Each row is a point on a landscape with many valleys, with its height.
A ball rolls from a point to whichever of its 2 nearest points has the largest drop for the distance, and stops where none of them is lower. Distance is the straight distance between rows; heights are no part of it.
meb: -15 19 0 -22 20 -12 9 21 -21 15 -12 -22 -19 9 6 -9 -6 1 9 7 -8 -32 10 -8
 -30 -17 15 -12 -24 27 -1 9 -26 0 -14 16 12 4 5 -3 5 8 15  height 33.9
dafu: 12 -5 46 0 -17 14 -19 10 3 11 24 -23 11 1 10 11 -1 10 -29 -9 3 16 -10
 -28 -2 31 4 -2 -11 -4 -5 -5 -2 -28 8 -16 13 5 -7 15 -5 17 -9  height 53.4
Rulev: -5 14 4 -3 18 6 -6 -13 -22 12 2 -9 23 -18 26 -13 -2 1 -5 -1 -14 -12 -8
 -21 -7 -12 7 -18 -18 -2 -3 -6 2 0 5 11 25 -4 12 1 32 16 14  height 51.5
zat: 1 -2 27 -11 14 -5 -9 10 8 -23 -2 -8 12 -3 13 -14 5 12 -22 -12 -17 7 4
 -17 13 15 1 16 -1 -5 -4 4 5 -8 16 -12 7 8 1 -5 -3 -15 3  height 30.5
mim: 4 9 12 40 7 9 11 -14 16 27 15 0 11 -12 9 21 9 -15 10 2 30 8 -21 3 -16 5
 15 -5 -2 -14 5 8 18 -15 11 -13 -12 -11 -23 24 0 18 -22  height 34.9
duk: 21 -7 -1 26 -11 37 10 -10 6 13 20 17 -27 -17 -7 21 2 -17 16 -10 34 20 -8
 3 -19 24 -10 -20 -5 -2 -2 1 0 5 -17 -13 -6 -21 -11 20 -21 10 -30  height 45.1
pigi: -8 9 9 -6 -6 -23 -6 -9 -12 6 1 -13 5 -11 7 -7 -7 15 6 -5 -2 -23 10 -12
 -13 9 11 -10 -7 7 -6 -3 -21 -4 4 17 13 7 -19 4 0 10 9  height 39.9
borav: -12 5 -4 44 -24 25 8 -10 36 -17 5 22 13 4 1 6 9 -11 22 -7 -2 21 9 14 21
 11 -6 15 15 -11 2 -12 35 -15 -6 -5 -31 -17 11 0 7 -10 -11  height 58.2
magiv: -7 16 -16 10 10 4 -3 -31 -23 -4 5 13 23 -20 22 -10 3 5 16 1 -7 -14 10 -5
 -5 -19 4 -2 -1 -7 1 -3 16 13 5 12 13 -5 5 3 33 8 11  height 49.8
lefo: -23 4 -12 12 -22 10 9 -41 11 -2 4 13 -2 -18 14 -5 7 -18 57 6 8 -24 21 8
 2 -9 -22 0 10 -8 0 -26 -13 3 -4 -8 -3 -20 -20 11 16 0 1  height 40.5
gebab: 3 17 28 11 -26 4 -14 -17 -1 25 1 -6 9 3 0 -2 14 18 1 2 22 14 -24 0 -24
 -7 14 -17 -19 -7 -13 -16 2 -34 29 21 14 28 -30 -20 23 38 8  height 49.6
fevum: 22 0 21 32 -48 45 -4 13 5 -17 19 12 -7 6 -1 18 7 8 -11 -17 3 35 -5 -16 2
 34 0 8 1 -6 -11 -19 23 -24 -11 -6 -10 9 8 13 -11 5 -8  height 46.7
dife: -6 17 -9 0 33 -26 15 -14 -5 11 -4 -3 15 -22 13 10 -8 19 6 -6 -3 -20 1 16
 -5 -5 18 -6 -17 17 -7 16 15 17 18 11 13 -7 7 3 1 -4 1  height 47.6
sir: 8 4 34 -2 -33 13 -15 -11 19 30 0 -8 11 14 -16 -6 11 4 -5 1 25 17 -32 -2
 -16 -2 -1 -16 -13 -8 -4 -24 -6 -37 33 16 3 27 -30 -21 19 28 5  height 51.8
vol: 25 3 5 11 -11 8 -7 10 -5 -47 5 18 -8 4 -10 1 6 28 -11 -11 -10 24 17 3 9
 16 11 9 9 -5 -15 8 19 8 -15 1 -3 -1 9 -10 -16 -17 0  height 44.4
pivo: -2 24 10 13 0 -6 8 28 14 -22 4 19 -26 8 -6 -13 19 0 10 18 0 -4 37 -12
 -19 10 23 11 -4 -2 12 26 -17 0 -15 -14 -28 -17 -32 1 -1 -2 -8  height 6.1
dat: 12 -12 -9 7 -29 -2 -18 5 -41 -12 13 -2 9 2 -3 9 -12 19 -10 1 -5 0 8 -10
 5 9 11 3 18 -7 -18 -1 4 4 -33 18 11 16 0 24 -19 0 9  height 36.7
nit: -8 -4 -15 -19 14 8 2 -3 -9 -6 -20 5 -19 4 -8 1 0 9 -2 6 5 10 -18 25 2
 -23 -14 -11 -12 20 -11 -18 2 0 2 8 37 24 20 -38 3 0 11  height 25.8
Mupad: 0 -11 -4 7 -10 -14 4 -11 4 -21 3 6 7 -4 -3 -5 1 -2 13 -7 0 -11 16 0 11
 11 -4 10 20 -14 1 1 -11 9 -4 -1 -14 -13 -8 14 -8 -10 -9  height 34.8
pagaz: 1 12 12 -29 17 9 8 15 7 -39 -9 12 -40 4 8 -26 7 5 -5 -9 -23 6 32 -8 3 22
 0 -1 -7 7 6 11 -12 9 -7 -11 -2 -14 -1 -23 -11 -22 2  height 23.4
vegu: 17 4 17 15 -45 9 -22 -9 -25 4 16 11 25 -4 10 0 6 7 -1 -3 7 10 4 -33 -5 4
 10 -2 9 -28 -8 -1 -7 -6 -6 13 -1 4 -24 34 11 12 6  height 46.9
fala: 5 -28 -10 1 5 -8 5 4 4 11 0 -11 3 4 -13 25 -8 -6 -19 -4 19 7 -21 15 13 4
 -13 12 12 0 -1 -4 9 1 -2 -10 0 5 10 7 -19 2 -14  height 39.0
bot: 16 -5 12 19 -39 18 -11 9 0 -37 8 13 1 11 -3 3 6 16 -6 -16 -6 22 11 -8 14
 22 -2 14 16 -6 -16 -15 13 -12 -14 1 -11 8 8 5 -16 -10 1  height 42.3
Tibik: -15 17 -4 11 7 3 9 -46 15 -8 -1 11 11 -25 23 -18 8 -11 44 -7 -1 -20 24 4
 -1 1 -13 -6 5 -9 6 -13 -3 9 11 -3 1 -28 -16 1 23 -6 -8  height 38.9
batot: -20 9 25 -24 16 4 -9 40 1 -8 -15 -31 -7 8 2 -21 15 2 -25 7 -21 8 -5 -6 1
 -11 6 20 -24 14 0 -7 -18 -28 7 -13 17 39 2 -30 -2 -3 16  height 34.7
fomud: 3 9 -10 -18 22 -47 -4 -7 -3 -17 -23 -4 17 -5 1 -22 -7 27 -2 2 -17 -13 2
 -7 5 -14 18 -11 2 2 -8 12 -8 17 21 32 5 7 -6 -12 1 -17 18  height 49.5
dulu: -6 -7 -3 -36 5 9 1 17 -4 3 -20 -13 -33 16 -19 -1 1 -6 -15 3 15 12 -18 10
 -4 -29 -14 -13 -16 22 -4 -11 -22 -9 -3 6 26 29 18 -36 -6 3 3  height 23.3
Sikes: 12 -4 7 -14 1 24 -23 -10 -28 0 0 -9 27 -15 15 -18 -5 15 -26 -5 -16 9 -22
 -26 4 -7 -4 -19 -10 -3 -11 -11 4 -1 2 11 36 6 26 -5 27 16 13  height 53.5
Lat: 9 0 -20 -3 35 -11 11 -27 -5 10 -3 -1 17 -24 5 14 -15 6 -4 -8 -1 -8 -13
 11 3 -5 1 -18 -8 7 -1 15 20 26 20 5 13 -16 21 3 2 -8 -3  height 46.5
Gakog: -25 21 2 -14 26 -16 19 21 -3 11 -4 -13 -27 4 6 5 2 -4 21 9 1 -29 17 15
 -20 -2 9 -1 -23 25 7 3 -23 5 -11 -6 4 1 -3 -3 -11 -4 -4  height 29.7
vis: -3 25 -17 14 14 -5 8 -36 -4 5 0 27 7 -19 5 0 11 9 21 9 12 -10 4 18 -13
 -25 14 -11 -11 -2 0 10 17 14 9 12 6 -8 -8 -16 30 8 7  height 48.5
bofoz: -14 17 -5 -9 27 0 2 5 -9 -14 -21 9 -9 -1 2 -11 9 14 -2 7 -9 7 -2 19 -2
 -24 11 4 -15 11 -1 -2 11 3 3 6 20 20 11 -33 10 -1 11  height 28.1
rok: 1 -21 0 8 -16 -1 -5 -11 6 27 4 -13 5 0 -4 26 -6 -4 -3 -1 27 4 -29 12 -2
 9 -11 -2 9 -2 -3 -10 3 -16 9 1 6 10 -13 10 -14 19 -12  height 41.1
raveb: -26 18 -5 -13 45 -10 23 13 7 2 -14 3 -24 3 6 5 1 -6 6 11 -11 -13 10 31
 -4 -11 9 2 -20 22 14 9 3 25 -5 -11 7 -7 11 -10 -7 -10 -8  height 26.2
Guvad: 8 4 26 -30 7 4 -4 14 16 -46 -6 -2 -16 8 2 -27 5 18 -17 -15 -22 15 12 -23
 13 25 0 6 1 -3 -7 3 -11 -8 8 -9 10 7 -6 -23 -13 -24 6  height 27.0
Nenok: 0 -43 -12 -10 -21 11 -23 -17 -5 21 7 -16 17 1 4 14 -10 -16 -13 -2 9 -4
 -25 -1 22 1 -43 -5 20 -11 -1 -29 -4 -3 1 -8 13 7 20 10 7 17 2  height 56.8
vifol: 3 13 -2 24 34 0 20 -5 28 0 2 16 1 -10 6 3 19 -24 2 7 8 11 8 15 0 -4 10 2
 5 -18 25 25 23 19 3 -21 -31 -29 -2 10 13 -2 -24  height 26.8
Fifoz: 14 -18 -22 -8 -1 -29 1 -13 -2 25 -5 6 1 4 -15 3 -5 -21 -2 11 24 -16 -21
 0 -5 -33 -8 -13 17 -15 4 12 -20 10 5 10 -13 1 -8 3 16 15 7  height 32.5
pabok: 5 14 3 15 -10 -1 -6 -9 -20 27 5 0 3 -7 5 15 3 17 1 4 18 -2 -21 11 -19
 -16 16 -16 -12 3 -13 -1 7 -16 5 19 21 24 -14 -10 15 31 12  height 46.2
venek: -13 -30 0 -16 4 -12 -5 17 20 -6 -16 -27 -7 13 -16 1 -5 -10 -11 -2 -2 -1
 -1 14 25 15 -28 24 11 10 2 -24 -25 -10 14 -18 -5 16 5 -12 -35 -18 -6  height 21.8
roso: 22 2 -1 -1 2 21 1 8 -13 -30 7 18 -16 -4 -11 2 2 15 -14 -13 -6 17 15 4 -3
 14 5 -5 -5 3 -10 10 17 13 -17 -2 15 -5 17 -15 -13 -9 -5  height 42.4
dus: -11 3 6 -39 10 -12 7 38 1 9 -21 -19 -35 22 -23 7 -8 -5 -20 4 13 4 -4 10
 -8 -28 6 -7 -17 30 5 15 -23 -2 -10 6 14 28 15 -18 -26 -8 6  height 19.7
reget: -2 14 -12 -12 41 -3 25 12 2 -3 -3 14 -26 5 11 -7 1 -17 -2 10 -27 -4 21
 17 -4 -2 11 0 -3 -2 30 39 13 43 -21 -14 -23 -32 18 6 8 -11 -10  height 20.9
leb: -21 4 -10 27 -49 39 3 -7 0 -3 6 18 4 4 8 7 9 -16 33 5 1 12 11 3 21 -1
 -23 19 11 -8 -3 -44 14 -18 -17 -10 -14 -1 2 8 8 4 8  height 54.7
Fituk: 7 -1 -2 19 -62 16 -19 -11 -29 7 17 16 16 -5 5 11 7 4 18 -5 8 13 6 -16 8
 0 -5 5 19 -23 -11 -14 -1 -7 -21 10 -7 4 -21 37 0 4 10  height 49.9
Kigop: -16 1 3 -26 36 -3 3 8 -4 -4 0 -31 -1 -13 28 -12 -15 7 -1 -4 -33 -25 5
 -15 10 24 -10 2 -18 24 -6 -4 -13 6 -1 -9 25 -12 23 7 -12 -17 0  height 52.3
Sumu: -4 -16 -23 -1 -20 -3 -7 -26 -16 8 -2 4 5 0 4 0 -4 -9 17 15 10 -19 -8 6 7
 -27 -22 4 21 -5 -6 -24 -2 -1 -7 4 11 9 -3 -7 24 13 17  height 42.7
lok: -11 -4 3 -21 8 -34 1 35 -3 4 -16 -22 -18 21 -22 6 -4 8 -16 11 4 -7 -3 18
 -1 -16 9 14 -4 22 2 8 -22 -8 -2 1 4 32 -2 -14 -31 -10 6  height 15.7
pagul: -14 -3 -23 34 -10 -7 8 -29 23 6 0 13 17 -3 -5 20 2 -3 32 18 16 -2 -10 34
 15 -25 -3 16 13 -2 0 -4 36 -12 3 -3 -15 -4 -8 -5 16 6 1  height 60.4
sugal: -18 10 -11 32 -57 29 -2 -4 -13 13 13 19 4 5 4 16 8 -4 35 11 2 7 6 1 10
 -2 -5 20 9 -5 -9 -29 9 -23 -21 1 -10 9 -16 25 -3 8 11  height 52.8
venan: 12 7 -8 -40 30 15 6 -10 -6 -2 -14 4 -19 -10 7 -22 -9 -16 -6 -8 -15 9 -3
 -19 -10 -8 -8 -32 -15 7 11 5 -12 16 8 14 13 -20 19 -24 17 -1 3  height 27.4
tezes: 22 1 -30 -10 32 4 14 -30 0 -4 -4 28 0 -21 -8 -1 -10 1 -4 -12 -4 14 1 13
 -4 -6 0 -24 0 1 3 21 23 37 13 9 4 -24 16 -14 7 -18 -10  height 45.4
dimo: -4 -10 -7 -38 25 -13 -2 15 -8 -22 -13 -16 -7 -4 8 -15 -20 20 -16 -7 -37
 -8 0 -7 19 15 -2 3 -7 21 -9 9 -8 14 0 4 23 -2 21 -5 -25 -28 10  height 51.2
Nupu: 20 21 -6 -27 31 1 9 -12 -10 0 -5 11 -8 -14 5 -18 -9 0 1 -13 -14 3 4 -26
 -26 -2 13 -37 -15 12 7 25 -3 22 16 23 4 -36 4 -9 15 -6 2  height 30.4
faki: 13 -14 -32 -11 10 -32 0 -4 -16 38 -5 -2 13 -1 -3 7 -14 -15 -7 8 12 -32
 -26 -3 -5 -32 -7 -18 13 -4 2 22 -8 20 3 19 -9 -7 10 9 25 19 16  height 33.8
Fiz: -4 -20 -18 -1 -9 -23 4 -26 0 7 4 -8 -1 -13 -3 21 -19 21 22 -7 13 -22 2
 26 8 23 -13 -3 10 8 -9 -3 1 14 -4 9 13 0 -9 16 -36 -6 -11  height 44.5
Momu: -9 -8 -7 23 -33 -2 0 -4 14 -10 8 9 4 3 -4 0 6 -8 25 -1 5 -5 18 -2 9 6
 -10 21 24 -13 3 -12 -7 -4 -15 -7 -27 -10 -13 20 -13 -4 -7  height 32.3
riput: -9 -2 -13 36 -7 1 10 -14 22 -9 6 12 17 -3 -1 15 4 1 23 1 11 10 4 29 18
 -2 3 21 12 -12 3 0 39 -3 -6 -7 -16 -12 1 8 4 -4 -13  height 59.5
fogo: 5 -2 -9 -18 22 -31 -6 -4 -10 -15 -12 -7 14 -11 5 -12 -17 32 -8 -7 -25
 -12 0 -5 15 7 6 -1 -1 15 -14 9 4 15 11 19 22 0 12 -4 -19 -23 7  height 50.4
topen: 1 -10 34 -24 3 9 -10 34 18 -11 -7 -27 1 20 -11 -10 10 10 -42 1 -11 33
 -16 -9 11 3 -1 12 -18 10 -7 -9 -5 -32 17 -14 15 34 6 -25 -12 -5 4  height 38.7
Ripu: -16 17 -26 -15 35 -6 23 8 -7 -5 2 15 -22 9 9 -9 -5 0 16 19 -27 -21 22 30
 -12 -6 12 -3 -15 16 14 24 12 41 -20 -6 -4 -23 19 3 3 -12 -4  height 23.5
Golez: -30 21 2 21 4 19 10 32 -4 -5 8 8 -20 12 11 -11 24 -17 16 27 -14 -11 37 4
 -9 1 7 20 -5 -2 17 -5 -3 9 -31 -27 -14 -16 3 9 12 7 -7  height 24.7
lipug: -7 -15 2 22 -27 10 -2 -15 10 16 12 -6 10 -4 2 18 -4 -11 14 -7 18 3 -8 4
 8 16 -16 9 16 -13 0 -19 3 -19 4 -6 -8 -3 -14 25 -9 7 -13  height 43.2
gezum: 3 2 12 -10 15 -17 -14 5 -9 43 -8 -25 19 -2 7 3 -2 -8 -23 3 8 -14 -30 -19
 -10 -26 6 -22 -13 -4 4 15 -15 -9 11 11 5 1 11 -3 30 34 15  height 38.2
Pev: 3 13 8 5 13 15 20 19 4 -11 19 -1 -34 -9 13 16 0 -7 8 -7 -1 -14 29 0 -15
 38 -1 0 -15 15 0 16 -8 14 -32 -30 -6 -25 3 25 -29 -11 -14  height 57.0
ziz: -5 11 1 16 4 -2 7 -26 18 -25 1 15 12 -16 13 -14 10 -1 24 -6 -3 -5 31 3 5
 5 -4 8 10 -15 8 0 8 11 8 -6 -11 -24 -11 1 11 -15 -12  height 37.2
Babo: -8 -3 0 -19 34 -18 2 11 0 23 -17 -19 2 1 4 -16 0 -29 -7 3 -11 -28 -8 -14
 -2 -21 -3 1 -3 -4 26 9 -25 10 15 -3 -12 -11 9 -5 19 4 9  height 19.1
lav: -12 -16 6 -17 -9 -17 -4 25 14 1 -9 -26 -19 21 -31 13 -3 10 -14 7 4 8 -3
 22 12 8 -6 18 1 25 -3 -15 -21 -23 10 -7 2 34 -10 -13 -49 -12 -5  height 20.4
falek: 27 -12 18 -12 -23 7 -35 -26 -14 -15 10 1 33 -6 2 -10 -17 26 -14 -13 -6 8
 -4 -40 8 16 -5 -32 10 -12 -14 2 -9 8 10 22 17 -4 12 10 10 -3 0  height 40.6
nimi: -2 6 -3 -23 9 -9 8 24 -3 -31 -6 4 -31 12 -9 -14 -5 7 1 4 -13 -7 29 -1 -5
 11 8 0 -2 15 4 17 -19 16 -21 -1 1 -9 -7 -10 -18 -15 1  height 19.8
Bomud: 6 -4 -28 9 -16 -11 -9 -17 -25 24 -1 11 -4 -1 -2 19 -6 11 12 14 19 -12
 -19 18 -9 -31 -3 -8 10 3 -12 3 13 1 -10 19 13 17 -3 -2 15 21 16  height 43.9
gudi: 11 -7 20 -16 12 -1 0 21 22 15 -7 -19 -7 13 -24 27 1 4 -40 -4 24 38 -33
 10 2 -12 3 -13 -17 12 0 10 9 -13 17 -7 18 27 9 -13 -20 4 -9  height 43.3
povom: 2 3 14 44 -71 15 -7 2 12 2 13 21 22 12 -6 1 5 -4 22 -9 -1 18 0 -24 16 16
 11 20 18 -23 -1 -6 4 -24 -7 2 -47 1 -27 29 -13 -9 8  height 62.0
zuf: -14 -6 -23 5 -16 -20 0 5 -25 -12 1 3 -12 11 -8 7 -9 28 19 15 -4 -20 21
 30 0 -1 7 9 5 19 -16 -8 0 11 -34 11 15 18 -1 4 -26 -3 6  height 41.9
gizil: 8 9 6 19 -24 -18 -2 23 7 -11 8 9 -10 10 -18 -8 10 4 14 9 9 -2 25 -16 -16
 11 21 14 12 -4 6 23 -18 -10 -10 -4 -32 -1 -41 16 -19 0 -4  height 18.1
tusul: -25 -8 -2 -22 35 -18 4 17 9 33 -21 -30 -4 6 -4 -4 0 -37 -8 7 -6 -32 -12
 6 0 -28 -12 12 -5 6 21 2 -29 2 20 -17 -11 8 9 -11 7 -2 10  height 17.1
nuvo: 11 17 2 2 -5 -6 2 -23 -15 4 10 10 8 -17 5 -6 -3 1 11 -8 11 -10 10 -23
 -27 4 10 -24 -6 -8 0 9 -16 6 5 15 2 -13 -19 12 14 15 -1  height 37.9
Vavef: -17 18 12 -8 13 -5 0 16 -10 -6 -15 -10 -7 6 0 -16 11 15 -5 7 -9 1 4 5 -9
 -18 17 9 -19 14 -4 -5 -4 -15 4 5 24 28 0 -27 7 5 14  height 30.7
mosus: -22 1 -30 -24 27 -24 9 7 -9 -24 -19 2 -11 9 1 -21 -9 15 4 13 -35 -15 10
 28 17 -12 0 16 8 12 6 5 7 37 -10 6 4 -2 21 -12 -4 -22 11  height 13.3
Badit: 8 2 29 7 0 3 -13 7 17 -30 -5 4 24 12 0 -25 12 10 -22 -7 -15 27 -4 -16 16
 3 7 25 11 -22 -2 -5 18 -19 21 -4 -8 12 -5 -17 14 -14 4  height 34.4
nezep: 9 -5 34 -22 -1 7 -6 31 22 5 -1 -27 -6 17 -17 14 6 6 -43 1 12 38 -24 -2 5
 4 1 1 -23 14 -3 2 2 -27 16 -15 16 33 4 -16 -21 5 -2  height 41.7
guga: -17 16 -14 -38 42 -5 7 1 -5 2 -28 -4 -20 -4 14 -28 -11 -8 8 3 -29 -13 -7
 -4 -1 -19 -8 -12 -18 18 12 -2 -15 20 8 15 12 -6 21 -21 15 -7 17  height 24.9
Zape: -18 -27 0 -27 16 -7 -7 23 10 15 -11 -40 -10 10 -8 -2 -6 -30 -20 -1 -4
 -17 -9 4 9 -4 -24 17 1 15 15 -12 -38 -10 12 -26 -9 11 8 -11 -15 -6 -1  height 19.4
mus: 5 17 2 7 43 -1 21 4 18 -8 1 12 -9 -8 25 -2 10 -22 -10 0 -13 6 13 3 6 12
 7 9 4 -15 26 31 19 29 -3 -27 -26 -28 11 8 11 -15 -14  height 24.0
kibi: 6 -20 6 -1 -23 -10 -23 13 -28 10 13 -20 18 3 1 8 -12 14 -24 2 -9 -4 3
 -14 8 8 5 9 13 -4 -11 -7 -2 -6 -15 10 13 22 -1 18 -12 7 10  height 33.6
nive: 14 -1 7 27 -13 17 11 -8 19 20 18 13 -18 -5 -7 15 7 -18 18 -4 41 18 -17
 -7 -23 20 4 -18 -7 -9 4 9 -6 -14 -2 -9 -13 -14 -31 19 -13 16 -29  height 40.9
puru: 13 -1 35 7 -20 18 -1 -8 33 2 1 7 19 20 -18 -9 7 -1 -9 -2 18 34 -22 -9 -6
 8 1 -2 -8 -11 1 -17 4 -35 36 6 -10 15 -22 -19 15 8 -6  height 54.3
gem: 20 -9 -13 13 -5 48 13 2 4 -7 10 24 -39 -12 -15 16 8 -21 8 -7 22 21 4 15
 -15 17 -20 -23 -6 4 -6 -8 4 15 -25 -18 -2 -20 13 -5 -9 1 -28  height 48.4
Kikik: 24 -6 25 4 -25 -4 -35 -15 -19 2 14 -3 43 -7 8 -7 -5 16 -22 -7 -2 7 -2
 -41 3 4 10 -16 12 -25 -11 8 -4 -3 8 13 9 3 -10 26 18 10 6  height 43.4
zutos: -1 5 1 -6 22 16 16 11 -4 0 15 -14 -20 -13 26 14 -7 -22 5 -11 -9 -18 23
 -10 -5 31 -12 -3 -6 9 2 -1 -8 17 -22 -30 -2 -24 13 24 -17 -4 -16  height 55.0
meza: 3 -15 6 -4 -7 26 -21 -4 -20 -8 4 -1 20 -2 8 -13 3 3 -20 -5 -7 16 -17 -15
 6 -4 -16 0 -1 -13 -8 -20 8 -7 1 2 22 10 18 -8 26 12 8  height 54.9
Tib: -12 3 -23 -17 7 -34 -2 18 -18 -27 -11 0 -9 19 -8 -22 -6 13 11 17 -26 -27
 28 7 2 -4 14 11 14 6 4 11 -14 25 -24 6 -11 1 0 0 -13 -18 14  height 15.8
fut: -13 23 4 21 0 6 12 42 4 -12 11 14 -26 17 0 -3 21 -6 10 24 -4 -5 31 8 -16
 4 23 16 -10 3 10 20 -4 0 -31 -22 -23 -16 -9 12 -6 4 -11  height 17.2
vum: -9 -11 -11 -1 8 -2 5 8 0 -11 0 -1 -9 0 -2 2 0 -7 -4 0 0 -4 8 11 9 3 -12
 17 6 2 5 -7 3 5 -12 -14 2 1 10 -3 -4 -5 -7  height 37.0
fer: 11 -7 41 25 -33 22 -8 -2 35 0 9 7 39 23 -20 -16 1 -10 -5 -11 8 27 -14
 -24 7 13 0 12 13 -26 5 -13 6 -35 35 0 -39 2 -19 -2 20 -4 -2  height 56.9
tobi: -7 -2 -7 30 -28 -12 -1 23 2 4 9 6 2 14 -18 1 9 -1 14 17 3 0 13 -1 -2 -2
 18 31 14 -4 4 4 -3 -17 -16 -4 -31 8 -24 18 -17 6 1  height 26.5
zad: 7 -26 4 -6 -15 25 -20 -15 -3 4 3 0 11 3 -2 -2 -4 -8 -13 -7 12 12 -26 -2
 10 -1 -31 -3 7 -10 -5 -33 3 -12 10 3 17 10 15 -12 19 13 0  height 56.0
Fozu: -18 0 -1 35 -42 40 1 -8 23 -27 -2 18 12 11 6 -2 11 -11 19 -11 -17 17 10
 6 33 8 -17 21 18 -8 -3 -35 28 -18 -9 -4 -29 -9 26 -7 6 -16 1  height 56.6
Gevot: -8 -2 9 -12 27 16 4 6 -3 -7 9 -27 -11 -18 28 5 -13 -8 -7 -14 -16 -13 11
 -13 6 36 -16 2 -11 15 -5 -6 -2 12 -9 -27 18 -18 22 17 -19 -13 -10  height 53.6
rom: 24 3 -14 -14 7 -11 7 -20 -8 6 2 9 -3 -13 -10 0 -14 8 1 -10 9 -4 1 -11
 -21 1 8 -37 -9 6 -5 22 -13 14 9 25 6 -18 -4 2 -1 5 -1  height 34.0
duti: 16 -8 -17 -13 26 -21 13 -16 14 9 -8 14 1 -2 -12 -1 -7 -22 -6 -3 18 -1
 -18 -3 0 -14 -9 -21 11 -15 17 19 -5 22 19 8 -11 -20 1 -1 14 1 -9  height 30.9
nimu: 10 14 6 37 28 3 18 -15 17 9 13 10 15 -19 12 17 11 -16 7 -1 19 8 -3 5 -9
 1 14 4 1 -16 11 14 30 2 5 -16 -17 -22 -5 17 14 3 -21  height 30.2
guki: 1 -2 -13 -2 32 -16 20 -17 27 5 -11 12 -3 -7 -5 1 3 -25 7 -1 15 -4 -6 8 1
 -5 -7 -5 9 -14 20 12 -3 17 16 -10 -22 -22 -9 -5 7 -6 -18  height 29.5
Risiz: 18 1 -8 -9 14 -15 -9 -2 -20 43 1 -11 19 -8 3 10 -10 -10 -23 1 10 -11 -31
 -21 -11 -25 11 -36 -7 -6 -1 22 -3 7 7 20 1 -9 21 10 32 31 15  height 36.0
vapav: 1 1 -12 7 1 21 9 0 -11 -5 9 15 -20 -3 -4 13 4 -7 3 -2 8 7 2 14 -9 5 -8
 -5 -6 5 -3 -4 7 4 -19 -6 10 -3 7 -3 1 6 -12  height 39.3
zitav: 5 -2 26 37 -49 24 -5 -2 17 11 14 8 33 7 -4 -1 4 -15 9 -11 4 15 -6 -24 6
 11 0 19 15 -30 5 -12 4 -29 14 -7 -38 -3 -22 29 6 0 -1  height 59.3
rof: 0 -26 4 -3 -35 -12 -12 19 8 14 3 -21 -8 26 -27 18 -6 10 -17 6 8 7 -16 15
 6 23 -4 14 15 9 -2 -15 -15 -31 5 5 -10 33 -23 -1 -48 -1 -9  height 25.0
ritu: -11 -16 -30 2 -21 -27 -4 -12 -23 12 5 -5 -2 4 2 17 -16 20 19 10 1 -32 3
 28 9 3 -3 10 16 10 -18 -11 1 6 -22 14 13 19 -5 18 -25 0 9  height 43.1
mas: 12 -21 2 -2 22 -10 5 13 20 21 -9 -16 -1 8 -20 35 -5 -16 -38 -2 30 25 -38
 17 3 -12 -2 -4 -4 -1 5 11 11 -2 19 -13 -1 5 8 3 -12 4 -12  height 41.0
tibuf: 27 1 -6 -14 26 17 5 -10 -2 -23 -4 21 -4 -15 -3 -3 -3 11 -22 -18 -14 24 4
 5 4 7 -1 -14 -2 -3 -1 18 23 30 7 3 5 -14 23 -18 -5 -23 -9  height 44.3
Lidub: -16 22 -17 -4 35 -38 9 -16 -5 -7 -17 7 11 -11 9 -11 -4 21 16 4 -18 -24 7
 20 -1 -18 19 -6 -15 14 -2 13 10 24 17 19 10 0 2 -12 9 -13 10  height 48.6
teb: 13 4 27 16 -32 20 -10 2 10 -38 5 12 14 11 1 -13 13 7 -3 -15 -9 23 10 -25
 14 18 -2 17 17 -19 -9 -15 11 -19 4 -3 -19 2 -3 -2 7 -16 4  height 38.8
radok: 14 13 -16 7 20 18 15 -39 7 -8 1 39 -2 -22 -3 -3 8 -2 10 -8 13 13 9 17
 -10 -10 -3 -25 -5 -8 5 11 18 20 7 4 0 -23 0 -19 22 -3 -15  height 46.8
guvi: -22 2 -2 36 15 -10 4 10 10 23 -4 -4 26 6 -5 2 18 -22 10 21 -2 -11 -5 14
 0 -35 12 34 6 -12 21 0 16 -18 20 -17 -27 9 -9 -3 31 13 9  height 61.8
napi: 19 -7 34 10 -24 40 -8 8 6 -11 16 -5 2 -1 7 11 6 -2 -21 -20 6 27 -10 -25
 1 37 -15 -1 -4 -8 -10 -19 9 -19 1 -18 2 -1 7 11 -2 4 -10  height 50.3
sigif: -8 5 -5 -45 42 -3 9 22 -9 19 -20 -27 -14 4 15 -29 -9 -23 -10 7 -33 -17
 -11 -16 -7 -24 1 -1 -16 11 25 14 -12 10 1 1 -5 -15 30 -3 10 -1 18  height 22.2
sutu: -19 -4 -23 -3 -20 4 -4 -26 -13 -2 -1 8 0 -5 11 -8 -1 -12 36 8 0 -29 13 6
 4 -14 -27 7 16 -5 0 -27 -14 4 -12 -1 10 -2 -8 1 20 5 16  height 41.8
pok: 2 -4 -14 8 -18 -14 -7 15 -29 -18 9 8 -12 12 -15 6 -1 28 5 12 -1 0 19 12
 -5 1 21 9 7 8 -18 9 1 6 -37 15 7 16 -6 5 -24 -1 8  height 40.1
dage: -6 1 -5 -20 5 -33 -6 12 -20 26 -14 -22 -1 -2 7 -6 -13 13 0 3 -7 -33 2 -7
 -15 -9 11 -18 -9 19 -13 4 -25 2 -3 26 10 9 1 1 3 15 20  height 37.1
mam: 41 -7 8 -16 -8 3 -10 -19 -5 -9 13 8 8 -7 -9 -2 -16 22 -18 -25 4 12 -2
 -30 -6 18 3 -38 -1 -5 -11 24 -6 13 16 18 11 -20 0 3 -3 -6 -9  height 37.6
Kebib: -26 2 -14 42 -8 -1 6 -11 23 19 -3 6 19 7 -5 10 9 -18 34 21 8 -11 -7 24 7
 -30 0 28 10 -5 9 -9 26 -29 16 -10 -21 3 -14 -6 25 9 6  height 61.0
Lib: 1 -29 12 -8 -32 -18 -29 21 -7 23 12 -28 10 10 -5 15 -8 15 -25 5 -1 -3
 -10 -5 8 20 6 13 15 -1 -6 -5 -12 -23 -7 7 2 30 -12 13 -34 8 0  height 29.9

Where does a ball stop that starts at each point below?
Risiz -> reget
nive -> reget
Gevot -> roso
Sikes -> roso
teb -> mosus
dage -> reget
pagul -> tusul
Lidub -> roso
Fituk -> tusul
bofoz -> lok
nuvo -> tusul

For each start below, name every point that the ball comes to, in order.
Kebib -> pagul > riput > borav > Fozu > leb > sugal > Fituk > vegu > Kikik > falek > mam > rom > Nupu > venan > guga > sigif > Babo > tusul
guvi -> pagul > riput > borav > Fozu > leb > sugal > Fituk > vegu > Kikik > falek > mam > rom > Nupu > venan > guga > sigif > Babo > tusul
zutos -> Gevot > Kigop > dimo > fogo > fomud > Lidub > dife > Lat > tezes > tibuf > roso
napi -> fevum > bot > teb > Badit > zat > Guvad > pagaz > nimi > Tib > mosus
pigi -> dage > meb > Gakog > raveb > Ripu > reget
